A landscape with many peaks, sampled at points; each row gives a point and its height.
A climber steps from a point to whichever of its 2 nearest points has the largest rise for the distance, and stops where none of them is higher. Distance is the straight distance between rows; heights are no part of it.
(261): [-1.910 0.694 -1.592 -1.161 -0.342 -0.831 2.203 -0.231 -2.229 -1.157 2.266 -1.711 -1.103 1.238 -2.166 2.178 0.530 -4.284 0.303 -3.235 1.319 1.603 0.759 -1.036 0.569 1.675 0.995 -2.240 -0.201 -2.984 -3.173 0.900]  height 53.9
(1004): [3.775 0.583 -1.262 0.536 -1.633 2.377 -1.138 0.501 0.982 1.829 0.206 1.506 -0.797 0.819 -1.376 -3.484 4.913 0.272 -2.055 0.205 -2.882 1.296 -3.354 -3.207 5.536 -1.621 -1.572 -0.943 -2.450 1.451 -2.550 -4.676]  height 67.3
(815): [2.340 -1.624 -1.544 0.111 0.862 1.150 -1.062 0.110 1.739 2.292 1.627 0.323 1.749 -0.632 -2.243 -0.436 -2.172 1.220 -0.302 -1.848 -2.512 -1.608 -1.548 -1.789 2.203 -1.252 0.001 -1.465 -2.738 2.958 -1.113 2.097]  height 49.0
(595): [0.082 -0.422 -0.631 -0.406 0.457 2.827 -1.931 -2.142 0.462 0.746 2.180 0.424 -3.483 2.421 -0.669 -1.631 3.069 0.729 -1.764 -2.749 0.459 -0.011 -0.871 -5.410 -0.268 -2.050 1.010 -1.003 0.035 -0.007 -5.878 -1.190]  height 66.2
(891): [-1.590 -0.564 2.120 -2.341 2.720 1.371 -0.578 -0.806 1.000 -1.910 1.038 0.227 1.871 -0.992 2.365 -0.360 -2.483 0.523 -0.107 -2.794 3.087 -0.729 1.851 -0.895 -4.806 -0.896 0.108 -1.002 1.650 2.523 -0.573 1.910]  height 79.0
(180): [0.427 0.955 3.849 -1.276 -1.679 -0.643 -3.782 -0.946 1.509 -0.975 1.422 2.405 -0.895 1.786 2.939 -2.758 3.985 -5.233 0.054 3.048 1.774 0.962 -1.558 -1.063 -0.097 -1.999 0.400 -0.484 -2.520 -4.455 0.229 -1.527]  height 6.2
(778): [1.351 -0.108 -2.598 0.250 0.186 -0.053 3.871 1.000 -3.093 2.806 0.251 -2.040 0.078 -0.335 -2.561 2.024 0.417 1.282 2.335 3.135 -3.711 -0.845 0.497 0.022 3.446 -0.743 -0.591 -1.251 -0.878 0.300 1.830 -0.339]  height 54.0
(60): [0.585 -0.289 2.982 0.270 0.388 -2.075 -2.212 0.254 -0.275 -0.289 -0.020 -1.049 0.665 -0.382 2.364 0.380 -2.527 -1.369 1.320 -0.699 -3.011 -1.230 -3.690 -0.489 1.177 -1.368 3.469 -0.334 -2.024 -1.364 0.567 2.862]  height 65.8
(436): [0.512 -0.259 -1.070 2.627 -0.282 -0.964 3.808 0.440 -1.491 1.445 -3.177 -1.493 0.778 -1.976 -1.052 -0.784 0.222 0.802 0.041 7.158 -4.248 -0.743 -2.464 4.461 5.430 -1.323 0.145 1.210 -0.976 1.397 2.440 -2.875]  height 10.6
(478): [-1.123 0.402 -0.009 -1.682 1.741 1.318 -0.174 0.063 -2.540 -0.427 1.731 0.327 1.260 0.311 -2.122 3.784 -2.520 1.672 -0.102 -4.782 1.956 1.041 5.068 -1.148 -5.189 1.908 -1.030 -1.728 -1.419 3.234 -3.045 2.608]  height 17.9
(750): [-0.431 0.196 0.100 0.290 -1.490 0.113 0.000 -1.463 2.533 0.592 -1.371 3.310 1.024 -1.814 2.721 -2.096 -2.435 1.204 -2.754 -1.643 1.614 -1.622 -0.552 2.062 -0.630 -0.366 -3.201 -1.497 -1.618 2.571 1.019 -1.530]  height 62.3
(899): [-0.345 -1.683 1.129 0.256 -0.832 2.534 -1.720 -1.197 0.510 1.544 0.407 1.340 -2.294 2.001 -0.728 -0.349 0.542 2.151 -1.997 -1.650 -0.663 -1.149 0.052 -3.828 -0.256 -0.658 -1.002 0.583 1.278 1.610 -2.631 -1.515]  height 67.2
(823): [-0.855 0.270 -1.802 0.280 1.747 3.266 -1.271 -2.622 -0.367 0.034 1.529 -0.519 -1.091 1.368 -2.270 -0.282 2.947 3.189 0.202 -1.908 0.872 1.552 4.852 -3.316 -2.542 0.115 -2.673 -2.114 2.709 1.977 -2.001 1.423]  height 32.8
(690): [-2.241 -0.096 -3.539 -1.265 0.656 4.569 0.544 -0.072 1.846 0.022 3.413 2.229 -2.435 1.532 -1.823 0.788 1.292 0.538 -1.457 -6.888 3.761 0.636 1.043 -1.743 0.062 0.372 -2.448 -2.923 -3.005 3.977 -3.976 1.745]  height 78.0
(968): [-0.908 -0.523 -3.344 1.405 -2.551 -0.724 4.848 0.876 -2.075 0.067 -0.437 -3.678 -3.955 1.516 -2.084 1.652 3.517 -1.827 0.868 0.781 1.027 -0.751 0.912 -0.052 2.711 1.623 -0.744 -0.730 1.892 -0.264 -2.709 -1.614]  height 54.5
(621): [2.101 0.688 1.313 -0.122 -0.349 1.059 -2.229 -1.882 0.366 0.653 1.814 0.573 -4.096 2.958 0.177 -1.865 4.877 -0.470 -0.618 1.500 -1.922 0.478 -1.690 -4.937 2.530 -2.603 0.935 -1.051 -0.730 -1.055 -3.556 -1.881]  height 71.0
(822): [-1.564 -0.797 3.057 -0.778 1.156 1.724 -1.086 1.097 1.723 -1.545 3.331 1.948 -0.356 0.172 -0.793 -1.530 0.468 -1.823 -0.977 -5.397 3.387 -0.692 -3.656 -1.787 -0.295 -0.502 -0.793 -1.018 -0.788 -0.470 -3.121 -0.908]  height 68.0
(393): [0.104 -0.326 1.177 0.282 0.470 0.294 -1.061 0.228 0.253 0.220 -0.969 1.207 2.568 -0.834 0.439 -0.581 -2.815 3.723 -1.056 -1.633 -1.668 -1.055 -0.994 -0.411 -2.422 0.219 -0.889 2.571 1.852 2.873 2.244 0.691]  height 78.7
(120): [-0.882 0.497 -4.436 -0.095 0.022 -1.180 1.851 -1.197 -4.290 2.390 0.425 -1.123 1.215 -0.028 -1.007 2.945 -3.270 -0.541 0.668 1.202 1.299 0.477 4.571 3.851 -0.752 2.474 0.620 -1.479 -0.921 1.828 -0.609 3.182]  height 28.5
(665): [3.903 -0.633 5.026 0.294 -0.018 -0.981 -0.383 2.650 2.150 0.329 -2.770 0.948 0.935 -0.940 3.290 -2.681 1.105 0.817 -1.882 0.034 -2.580 0.196 -3.282 -0.565 1.664 -1.737 1.537 2.521 -0.069 -0.102 2.015 -1.531]  height 34.2
(190): [1.302 -0.396 2.719 0.881 2.188 -1.501 -1.898 0.991 3.065 -1.458 -2.945 -1.066 -0.691 -2.115 2.584 0.259 -0.192 2.941 1.564 1.910 0.396 -0.798 0.076 1.934 -2.848 -1.220 2.608 4.043 1.741 -1.516 1.616 0.773]  height 31.0
(788): [-1.961 0.868 -3.392 -2.567 1.651 3.068 0.737 -1.750 1.928 -1.763 3.875 1.027 -3.348 1.000 -2.314 0.652 2.800 -1.612 0.347 -4.580 2.809 1.042 2.166 -2.869 -0.962 -0.677 -0.215 -2.294 -0.548 0.255 -4.864 1.287]  height 82.8
(767): [3.084 0.278 1.904 0.378 -1.435 1.268 -3.477 0.019 -0.410 2.477 -2.511 2.823 -0.215 -0.268 -0.932 -1.143 3.401 -0.020 -1.751 5.706 -3.408 1.114 0.507 -0.883 1.347 -2.940 0.175 2.439 -0.346 -0.199 0.338 -3.410]  height 46.7
(13): [1.466 1.980 4.891 -0.594 -2.850 -2.592 -3.854 -1.759 1.171 -0.137 -1.742 1.609 -2.756 2.378 4.331 -1.911 3.487 -3.125 0.326 5.564 0.360 0.303 -1.525 0.930 0.526 -1.829 1.670 1.674 -2.463 -4.540 1.295 -2.956]  height 8.8
(487): [1.092 -0.220 -3.456 -0.738 -0.259 0.238 0.812 0.592 -0.433 1.203 1.849 0.485 3.069 -0.538 -2.669 0.578 -3.234 -0.545 0.631 -1.740 -1.474 -1.273 -0.010 0.585 0.578 1.090 0.252 -0.721 -2.490 2.200 1.171 3.286]  height 42.0
(243): [0.037 -0.125 0.391 -0.843 1.555 -1.330 -1.439 -1.913 -1.121 -2.386 0.046 -2.476 1.046 -0.293 -1.733 0.338 -2.401 0.335 2.344 -0.057 0.595 0.202 2.155 -0.195 -3.247 -0.672 1.897 0.203 2.889 -0.062 -0.510 3.240]  height 78.6
(421): [-0.095 -0.684 3.672 -1.729 0.476 0.474 -1.698 -1.463 1.638 -1.413 -0.488 2.324 -0.343 -1.425 2.952 -2.534 -0.630 -1.136 -1.300 -1.391 3.592 0.379 -0.607 -1.068 -1.823 -1.701 -0.553 -0.534 0.970 -0.164 -0.660 -0.449]  height 74.0
(279): [2.686 -0.132 2.668 -0.037 -0.030 -0.601 -2.808 0.500 0.024 1.093 -3.798 1.694 1.476 -1.694 3.111 -2.804 1.809 0.111 -0.758 4.494 -2.470 0.357 -2.712 0.802 0.093 -1.388 1.406 4.158 0.708 -0.633 1.519 -1.729]  height 39.6
(606): [-2.332 -0.292 3.407 -1.049 0.749 -0.747 -1.425 1.059 1.846 -3.795 2.870 0.125 0.902 -0.207 1.012 -1.107 -0.951 -3.829 0.111 -2.761 4.141 1.137 -3.143 -1.582 1.094 1.037 0.408 -0.965 0.129 -3.069 -2.025 -1.544]  height 62.4
(793): [0.331 -1.042 -2.093 -0.670 0.073 4.908 -1.080 0.450 0.358 1.788 1.805 2.067 -1.763 1.964 -2.135 0.117 0.424 0.702 -2.360 -5.043 0.566 0.663 -2.309 -2.826 2.659 -1.110 -0.216 -2.329 -3.447 -1.564 -2.200 0.148]  height 67.1
(725): [1.841 0.110 3.247 2.456 -2.088 -1.093 -3.519 -0.456 0.537 1.156 -2.486 0.766 -2.441 0.973 -0.136 -1.392 3.190 -0.907 -0.675 5.175 -3.666 0.090 -2.283 -1.506 3.705 -2.168 1.323 1.734 -2.777 -1.799 -0.329 -2.408]  height 54.3
(229): [-0.164 -0.936 -1.163 0.563 -2.973 1.122 -2.403 -1.283 1.707 0.782 -0.270 2.579 0.284 1.243 -0.334 -1.238 -0.691 -1.256 -0.971 2.403 -1.707 -1.401 -2.766 -0.060 0.168 -0.975 -0.216 -0.471 -1.015 -2.505 2.407 -0.589]  height 87.6
(904): [-1.635 0.106 -3.285 -0.372 0.765 4.973 -1.139 -0.610 0.583 2.382 2.049 1.614 0.106 1.944 -1.703 -0.493 1.175 1.143 -1.001 -2.669 0.579 1.351 2.034 -2.182 -0.036 0.263 -2.965 -2.602 0.120 1.372 0.437 1.274]  height 35.7
(640): [3.924 -0.468 1.347 -2.308 -3.112 2.862 -3.531 0.336 0.326 2.944 0.279 4.410 -1.026 2.645 0.441 -2.808 3.247 0.712 -2.926 0.188 -1.778 1.102 -3.825 -2.255 3.534 -2.967 -2.083 -0.582 -4.804 0.478 -2.652 -4.813]  height 57.7
(807): [-0.212 1.517 -1.609 1.255 0.330 -1.252 4.303 -1.214 -2.391 0.218 -0.122 -0.812 1.282 -1.377 -0.832 0.213 -1.611 0.618 2.052 3.876 -1.083 -1.162 -1.048 5.833 -0.201 -2.075 1.110 0.837 1.093 -0.973 4.856 0.517]  height 39.9
(21): [0.073 -1.003 1.023 0.449 -1.711 3.610 -3.276 0.399 2.780 0.976 0.590 3.430 1.135 1.393 0.648 -1.935 0.004 -0.899 -2.209 -0.005 0.910 -0.696 -2.778 -1.070 0.717 -1.644 -1.102 -1.315 -2.848 -0.160 1.122 -2.054]  height 77.0
(997): [1.595 -0.284 -0.082 1.702 -0.286 -0.895 2.178 1.507 0.263 1.101 -2.062 -1.362 3.061 -2.473 0.658 -2.447 0.757 0.674 -0.311 3.667 -3.346 -0.183 -2.492 2.992 2.891 -0.058 -1.019 1.264 -0.549 -0.591 4.282 -2.268]  height 20.5
(753): [-1.526 1.571 4.001 0.262 0.547 -3.577 -0.649 0.911 0.932 -1.690 -0.268 -0.950 0.389 -0.576 3.517 -0.073 -1.447 -0.934 2.856 1.573 0.294 0.609 -4.976 2.765 0.485 -0.124 2.875 2.487 -0.512 -5.306 4.182 1.069]  height 23.8
(308): [-1.515 -0.773 3.042 -1.769 2.588 -2.578 0.217 1.870 0.531 -3.789 0.150 -2.432 0.947 -0.922 1.090 2.552 -1.856 -0.951 1.602 -1.932 4.230 1.776 -0.056 0.508 -2.595 2.114 3.096 2.692 2.533 -3.553 -1.309 2.739]  height 43.9
(543): [-1.115 -0.116 -4.158 0.036 -0.614 -3.359 3.839 -0.894 -4.450 0.814 -0.600 -1.522 1.251 -0.822 -0.825 1.390 -3.221 -0.601 2.310 2.798 0.143 -0.355 1.286 5.651 -0.825 0.806 0.870 0.665 1.107 1.893 1.280 1.974]  height 33.5
(742): [-1.033 1.446 1.144 -0.592 0.939 -0.400 -0.562 1.616 -1.980 -0.067 1.767 -0.827 2.152 -0.046 0.672 5.240 -4.345 0.251 -1.081 -2.687 3.978 -0.729 5.720 0.927 -6.365 3.478 0.272 1.500 -1.666 3.466 -2.506 1.908]  height 20.1
(472): [0.858 0.775 1.697 0.156 -2.113 -1.803 -0.142 0.246 -0.778 0.528 -0.247 1.151 1.182 0.706 1.722 -2.361 0.638 -1.024 0.387 1.672 -0.224 1.376 -4.816 -0.350 3.903 -0.049 -1.030 -1.991 -1.862 -4.086 0.951 -3.355]  height 73.4
(933): [0.218 0.424 -1.611 -0.591 -3.150 -0.279 1.361 -1.244 -1.371 0.673 1.799 1.270 -1.313 2.145 -0.722 -1.495 2.523 -1.851 0.651 2.429 0.108 1.517 -3.311 -0.994 4.473 -0.878 -2.010 -2.806 -0.581 -3.666 -0.263 -2.913]  height 85.9
(303): [-0.267 0.767 -2.382 -1.002 0.391 -1.035 4.548 1.936 -2.491 0.120 -1.350 -1.339 0.160 -0.584 -2.056 1.347 2.660 0.795 2.455 -1.390 -2.092 0.826 2.269 0.868 -0.653 1.348 -2.336 0.093 2.527 1.760 1.179 1.376]  height 24.5
(652): [-0.657 -0.387 -2.594 -0.802 -1.129 2.238 -0.132 -1.430 0.748 1.052 1.683 1.124 -1.677 2.547 -1.830 -1.567 1.533 -1.592 -0.918 -1.091 0.819 2.367 -2.030 -2.251 3.713 -0.877 -0.331 -2.484 -1.682 -4.576 -1.940 -1.015]  height 75.2
(269): [0.167 0.636 2.094 0.338 0.415 -2.836 1.111 0.040 0.545 -0.048 -0.159 -1.581 -0.635 -1.410 2.465 0.067 1.138 0.223 1.426 3.063 0.350 -0.523 0.253 0.612 0.886 -0.025 0.262 0.423 2.789 -2.558 1.177 -2.488]  height 15.6
(312): [-0.340 -0.781 -1.506 1.365 -1.843 -0.145 0.305 1.728 -1.238 0.243 -0.480 -2.764 -1.629 1.245 -0.283 1.228 1.952 -1.487 0.164 0.358 -0.987 -1.685 0.661 -1.875 1.655 2.112 0.879 -0.340 1.022 -0.908 -2.348 -2.152]  height 64.4
(318): [-1.536 -0.681 0.715 -0.644 -1.868 -0.586 -0.727 -0.936 2.346 -1.898 0.939 2.961 0.863 -0.630 2.481 -0.758 -5.489 -1.681 -2.389 -1.977 2.869 -1.871 -3.422 2.044 -1.261 -0.220 -0.301 -1.411 -2.990 0.613 -0.007 -0.554]  height 57.4
(538): [-0.174 0.064 -2.593 1.506 -1.005 0.801 0.674 1.514 -0.943 1.382 1.287 -1.939 0.169 1.141 -0.816 3.241 0.300 0.001 -0.352 -1.285 -0.862 -1.368 3.035 -1.498 0.482 3.359 -1.499 -0.636 -0.873 3.320 -2.230 0.144]  height 53.4
(776): [-0.234 -0.306 -5.253 0.031 -2.126 1.408 0.312 0.981 1.377 0.927 1.656 0.119 -1.575 1.224 0.449 1.728 -1.036 -0.991 -1.568 -0.464 1.048 -1.024 1.589 -0.925 2.679 2.579 -2.534 -3.240 -1.471 4.299 -1.870 0.741]  height 46.1
(939): [-0.877 0.530 -4.725 0.588 0.411 0.255 2.809 0.571 -3.033 1.395 -0.665 -1.455 -1.839 1.335 -4.253 1.838 3.584 1.796 2.003 -3.107 -1.310 1.641 4.802 0.351 -1.228 3.211 -2.814 -0.043 1.435 2.799 -1.204 2.501]  height 28.3
(155): [1.721 0.360 1.715 0.328 1.054 0.071 -0.408 0.627 1.180 -0.441 -5.049 0.963 0.283 -2.674 3.090 -0.953 1.818 3.044 -0.249 3.470 -2.102 0.161 -0.030 2.277 -2.222 -1.585 1.068 4.214 3.321 0.111 2.356 -0.960]  height 34.8
(674): [0.672 -1.148 -2.880 0.487 -0.332 0.128 1.070 1.118 -0.709 2.475 -1.162 -0.282 -1.838 -0.838 -1.785 2.032 -0.290 1.092 0.259 2.868 -4.344 -0.815 -1.258 -1.246 6.252 0.243 -0.045 -1.525 -2.308 1.349 -1.982 -0.241]  height 66.5
(344): [0.974 0.082 0.333 -0.643 1.796 0.455 1.766 -0.606 -2.656 1.114 0.931 -0.755 0.179 0.799 -1.971 1.015 0.908 1.469 1.628 0.727 -2.319 0.597 0.573 -1.241 1.138 -1.116 -0.040 -2.321 0.736 -2.752 2.144 -0.461]  height 45.3
(18): [0.247 1.305 1.662 -0.289 1.704 -1.501 -0.368 1.502 2.571 -2.534 -1.395 0.746 0.656 -2.025 4.406 0.269 -1.318 0.658 0.334 1.743 0.214 -0.099 -3.641 3.112 -1.794 -0.471 3.576 4.160 1.304 -3.560 4.677 1.048]  height 27.2
(797): [-0.224 1.143 -0.312 -0.607 -0.104 -2.380 3.219 1.852 -1.556 -1.382 -1.454 -1.918 1.257 -0.450 1.425 1.592 -3.124 -1.133 1.209 0.754 0.492 0.508 0.581 1.656 -1.981 1.547 2.300 1.402 3.147 -1.159 2.471 2.150]  height 65.9
(39): [1.713 -1.586 2.497 2.318 2.139 0.670 -2.846 -0.165 2.885 -0.545 -0.636 -0.729 -0.382 -1.240 0.101 -0.187 -0.659 2.800 0.504 0.773 -0.783 -3.332 1.854 -0.487 -2.138 -3.064 0.152 0.686 -0.185 3.272 -1.317 0.729]  height 33.9
(449): [-1.746 -0.255 -2.008 -3.137 0.027 0.819 0.230 -2.215 1.615 -0.873 1.229 0.976 -2.843 0.549 -0.209 0.638 1.105 -2.018 0.968 -1.637 1.567 -1.005 2.415 -1.930 -2.153 -0.268 -1.790 -2.187 0.013 0.776 -2.232 1.294]  height 82.3
(865): [-1.821 0.298 -1.687 -0.602 -0.657 -0.769 3.803 -0.066 -3.165 -0.946 0.378 -1.819 0.658 0.705 -2.133 1.923 -1.688 -4.073 1.295 -0.700 1.296 1.221 1.233 1.004 -1.478 1.588 1.255 -0.866 1.276 -1.742 0.807 2.291]  height 59.4
(408): [1.995 -0.532 0.885 0.060 -0.131 2.943 -3.334 -1.500 0.945 2.103 -0.356 2.733 -1.105 0.837 -1.693 -1.523 4.456 0.954 -0.444 2.506 -0.632 -0.262 1.923 -1.677 -0.677 -2.673 -1.701 0.427 0.389 -1.561 0.350 -2.046]  height 41.4
(697): [-0.034 0.675 0.479 -1.118 -0.026 1.346 0.793 0.313 0.295 0.329 -1.334 2.554 1.346 -1.489 2.336 -3.099 -0.927 -0.212 -2.560 -2.158 1.192 1.164 -0.652 -0.948 -0.237 -0.475 -2.445 -1.953 1.030 0.513 1.954 -1.354]  height 68.1
(61): [0.450 1.733 -1.885 1.567 0.261 -2.843 4.195 0.836 -1.777 -0.679 -3.089 -2.497 1.778 -1.313 0.887 -0.472 -1.739 3.194 0.141 2.041 -1.047 1.033 1.924 4.837 -1.176 2.000 1.214 3.181 4.214 4.060 4.577 1.531]  height 52.0
(194): [0.719 0.015 -0.261 0.713 -1.063 -3.224 3.335 1.450 -1.532 -0.998 -2.976 -2.838 -0.411 -0.347 1.749 0.206 -0.680 1.154 1.121 3.932 -0.512 -0.505 -0.026 3.265 -0.684 1.368 2.098 3.754 4.561 1.207 2.269 0.507]  height 58.7
(961): [0.195 1.025 -1.519 1.975 -2.192 -3.205 4.909 1.618 -1.556 0.760 -1.919 -2.094 -0.374 -0.930 -0.338 1.963 -2.649 0.534 -0.136 4.312 -2.996 -1.624 -0.952 3.468 3.661 0.792 0.708 1.080 -1.690 1.453 1.611 -2.503]  height 2.7
(466): [-0.723 -0.280 -0.940 2.101 0.635 -1.651 0.291 -1.446 -0.355 -0.107 -2.648 -1.637 -0.335 -0.205 -0.960 0.054 0.661 3.810 1.092 2.188 0.118 1.073 4.677 2.073 -2.695 1.014 -2.051 1.514 4.556 1.669 2.758 0.718]  height 44.7
(290): [2.585 -0.657 5.245 1.495 -0.414 -0.181 -3.755 -0.765 2.043 1.375 0.057 1.039 -0.526 1.097 1.294 -1.770 0.789 -1.118 -0.513 1.723 -2.141 -1.346 -3.420 -0.661 2.516 -3.482 1.607 0.912 -4.199 -1.821 0.418 -0.863]  height 62.2
(363): [-0.377 -0.735 -2.869 2.670 -0.699 -0.417 2.137 0.798 0.124 1.956 -1.823 -0.183 1.847 -3.061 -0.921 0.072 0.540 0.484 0.072 0.746 -1.261 -0.877 0.786 3.274 2.475 1.900 -2.127 -0.305 -0.488 1.755 2.580 -0.863]  height 30.5
(998): [-0.110 0.610 -2.973 0.207 0.504 -1.579 2.118 1.905 -1.287 -0.486 -1.748 -1.043 3.625 -0.992 -0.533 -0.565 -1.643 1.577 0.116 -1.267 -1.536 0.905 2.419 2.510 -1.949 3.932 -0.601 2.445 2.157 4.392 3.799 2.993]  height 45.6
(935): [2.322 -0.153 -0.847 0.112 -0.758 0.676 -0.028 -0.166 -0.021 1.634 0.585 -0.360 -2.127 1.482 -0.710 -0.746 2.442 -0.019 -0.964 0.661 -4.055 -0.339 -2.449 -4.154 5.171 -0.863 0.056 -0.951 -0.731 0.552 -2.958 -1.872]  height 79.6
(386): [-3.523 -0.564 0.440 -0.407 -0.215 -0.910 0.402 1.200 1.154 -3.071 0.817 -0.958 0.648 -1.299 0.506 -0.791 0.572 -4.144 -0.109 -2.156 4.799 0.962 0.401 1.036 -0.797 3.073 -1.369 -0.192 2.272 -1.497 -1.628 -1.062]  height 55.9
(377): [-0.086 0.670 4.472 0.645 -1.432 -2.727 -0.369 -0.086 0.216 -0.165 -0.722 -1.312 -2.176 1.011 4.316 -0.496 3.251 -1.644 2.283 4.980 -0.685 -0.318 -1.933 0.106 1.596 -1.068 1.349 0.477 -0.060 -4.273 1.278 -2.072]  height 11.8
(330): [-2.030 -0.535 0.289 -0.085 -1.101 -2.769 -1.167 -1.225 0.955 -1.959 -0.453 0.126 0.235 -1.407 3.042 -0.183 -3.238 -1.188 -0.759 0.036 1.773 -1.338 -2.474 2.337 -1.152 0.448 1.906 2.152 -0.216 -1.767 -0.246 -0.272]  height 52.8
(534): [-2.790 1.417 4.435 -1.666 0.014 -4.552 0.127 -1.494 1.076 -2.770 1.108 -0.993 -0.439 0.055 2.471 -0.361 -1.520 -3.049 2.009 2.812 3.626 0.711 -2.040 0.870 -0.431 -0.013 2.718 1.124 0.592 -5.233 1.383 0.552]  height 20.9
(928): [-0.607 0.391 0.790 -0.887 1.747 -1.088 0.867 2.439 0.006 -1.706 0.036 0.184 3.996 -1.187 1.388 1.208 -3.550 1.289 -0.292 -2.560 0.989 0.782 -0.215 1.030 -3.172 1.950 1.215 2.078 3.131 0.194 2.211 1.600]  height 72.3
(564): [-2.157 0.252 1.251 -2.481 3.465 0.439 -1.686 -0.806 -0.835 -4.037 0.730 -1.022 2.222 -1.120 -1.567 2.413 -3.099 0.012 2.389 -1.777 2.125 2.167 2.803 -0.567 -6.415 -0.163 0.644 -0.959 2.296 -0.057 -0.684 2.382]  height 84.1
(103): [-4.057 0.238 -1.101 -0.511 0.507 -0.755 1.820 -0.872 -0.810 -2.427 0.726 -1.818 -0.556 -0.270 -2.080 0.379 1.304 -2.096 0.029 -2.367 4.786 2.153 4.050 1.045 -2.183 3.341 -2.727 0.487 3.349 -0.633 -1.276 0.501]  height 51.5
(86): [-1.084 0.432 -1.157 1.214 2.118 -1.795 0.007 -0.318 -0.862 -1.431 -1.845 -1.776 2.377 -1.321 -0.907 1.597 -2.443 4.133 1.257 -0.942 0.884 2.046 4.261 3.585 -5.065 2.828 -0.060 2.443 2.976 3.749 1.631 3.104]  height 40.7
(288): [0.896 -0.913 -0.360 0.278 1.309 1.385 0.082 0.119 -1.735 0.650 2.600 -1.195 0.205 0.910 -1.761 0.759 -0.563 -1.043 -0.946 -4.319 -0.059 0.678 0.164 -2.001 1.883 0.184 2.139 -3.185 -1.932 -1.185 -2.220 0.863]  height 59.5
(496): [1.018 1.151 0.942 1.285 0.924 -1.158 0.735 1.695 0.714 -0.177 1.498 -2.021 0.873 -1.598 1.522 1.392 -1.033 0.647 1.362 1.617 -2.035 -2.810 1.231 0.328 0.910 0.111 0.316 0.225 0.495 1.360 1.434 -0.593]  height 21.2
(462): [1.005 -1.846 0.039 -0.334 -0.849 0.120 -0.530 0.411 0.501 0.707 -0.681 1.015 1.174 -0.734 1.502 -1.101 -3.388 -0.450 -0.826 -1.914 -2.779 -2.022 -4.729 -0.745 1.205 -0.202 0.739 -1.435 -3.487 1.218 0.581 0.337]  height 57.1
(428): [1.471 -1.996 2.477 0.653 0.438 3.036 -1.383 0.690 0.989 1.982 -2.225 1.851 1.090 -0.437 0.151 -0.556 -0.462 3.535 -2.475 -0.876 -2.538 -1.868 -1.863 -2.049 -0.244 -1.690 -1.902 1.420 -0.571 3.699 0.086 -1.821]  height 72.5
(577): [0.691 -0.643 1.803 0.840 1.350 1.131 -2.775 -1.613 1.752 0.414 0.290 0.012 -1.520 -0.200 -0.389 0.282 1.943 1.455 1.699 3.578 -1.102 -3.258 1.619 -1.876 -1.462 -2.759 0.146 0.075 -0.194 -1.287 -0.830 -0.309]  height 37.6
(565): [-2.480 -0.354 1.352 -1.892 1.908 -1.709 2.162 0.326 -1.402 -3.587 0.582 -3.468 0.800 -0.673 -1.095 1.996 -0.851 -2.674 1.929 -1.900 5.082 2.687 4.259 1.860 -2.563 3.065 1.756 1.534 3.256 -2.257 -1.482 1.409]  height 47.6
(325): [-1.325 -1.614 -0.269 -1.236 -0.452 2.565 -0.169 1.294 1.473 -0.497 2.322 2.434 -1.149 1.231 -1.170 0.965 -1.133 -1.560 -0.756 -5.493 2.841 -1.819 -1.918 -0.849 -0.581 0.871 -2.508 -2.036 -3.949 2.596 -3.836 0.608]  height 72.4
(149): [-2.026 0.526 0.179 -0.163 0.617 -0.750 1.953 -0.255 -0.601 -1.161 -1.092 -1.401 -0.700 -0.319 -2.022 -0.099 2.545 1.693 1.207 -1.188 2.566 2.564 4.562 -0.186 -3.266 1.879 -1.977 1.198 5.395 -1.416 1.136 0.184]  height 48.3
(924): [3.698 -0.818 4.369 0.370 -0.377 2.978 -4.709 -0.959 1.599 2.077 0.025 3.526 0.402 1.501 -0.932 -2.897 1.152 -1.206 -2.150 -0.555 -0.182 0.205 -1.518 -1.471 0.847 -4.540 0.974 0.026 -4.204 -1.650 0.563 -0.920]  height 68.6
(713): [1.888 0.566 -1.676 0.559 1.273 3.544 -0.684 -0.953 -0.365 2.285 1.356 1.259 -0.015 1.372 -3.684 -1.642 3.355 0.962 -0.908 -0.516 -0.551 1.999 1.747 -2.242 0.971 -2.085 -0.992 -1.906 1.101 -1.860 1.026 -0.307]  height 39.7
(910): [-2.018 0.604 -3.697 0.954 1.791 2.718 0.290 -1.151 -1.586 -0.224 1.679 -0.004 -1.384 2.248 -3.966 1.799 2.666 2.819 -0.674 -5.556 0.011 2.018 5.795 -1.288 -3.147 2.278 -2.206 -1.852 0.425 3.280 -1.895 3.076]  height 30.9
(830): [-0.207 0.215 -5.451 0.109 -2.150 0.548 1.632 1.250 2.824 1.104 -0.551 1.427 0.255 -1.472 0.130 0.748 -0.494 0.660 -0.944 0.515 -2.535 -1.545 0.264 0.781 3.435 2.018 -2.924 -2.798 -3.257 4.163 1.448 0.231]  height 39.1
(224): [-1.122 0.963 -2.241 1.776 -0.579 -2.948 1.173 -1.466 -0.631 -0.984 -0.049 -1.131 0.762 -1.760 1.058 0.308 -3.417 -0.140 0.840 3.037 0.420 -2.061 -2.571 5.078 0.386 0.282 2.353 2.245 0.054 -2.205 2.690 -0.044]  height 46.6
(975): [1.694 -0.122 2.967 -0.367 2.307 -0.941 -1.335 -0.157 -0.748 -1.551 -0.147 -2.564 0.117 0.110 0.918 1.287 -2.262 0.736 1.333 -2.144 -1.093 0.676 0.536 -2.331 -1.658 -1.992 3.762 -0.291 0.880 -1.449 -0.541 2.726]  height 73.1
(780): [-1.738 0.679 -1.476 0.576 -0.075 -1.488 -1.514 -0.132 -1.506 0.300 1.054 -1.232 1.233 -1.240 0.572 2.910 -4.516 0.619 -0.750 0.473 1.767 -1.649 3.218 1.287 -2.740 2.731 1.255 0.436 -0.676 1.974 -1.417 1.616]  height 23.6

Where does a climber stop that starts at each point below?
(149) | (788)
(565) | (788)
(436) | (312)
(742) | (564)

Call two points neighbours if one is among the 2 nearest of the other. Go from one point of each pair to the other, from neighbour to neighbour, staying as high as possible. Name the lowest point that can't be avoided.
(935) / (393) | (595)
(933) / (788) | (308)
(279) / (229) | (665)
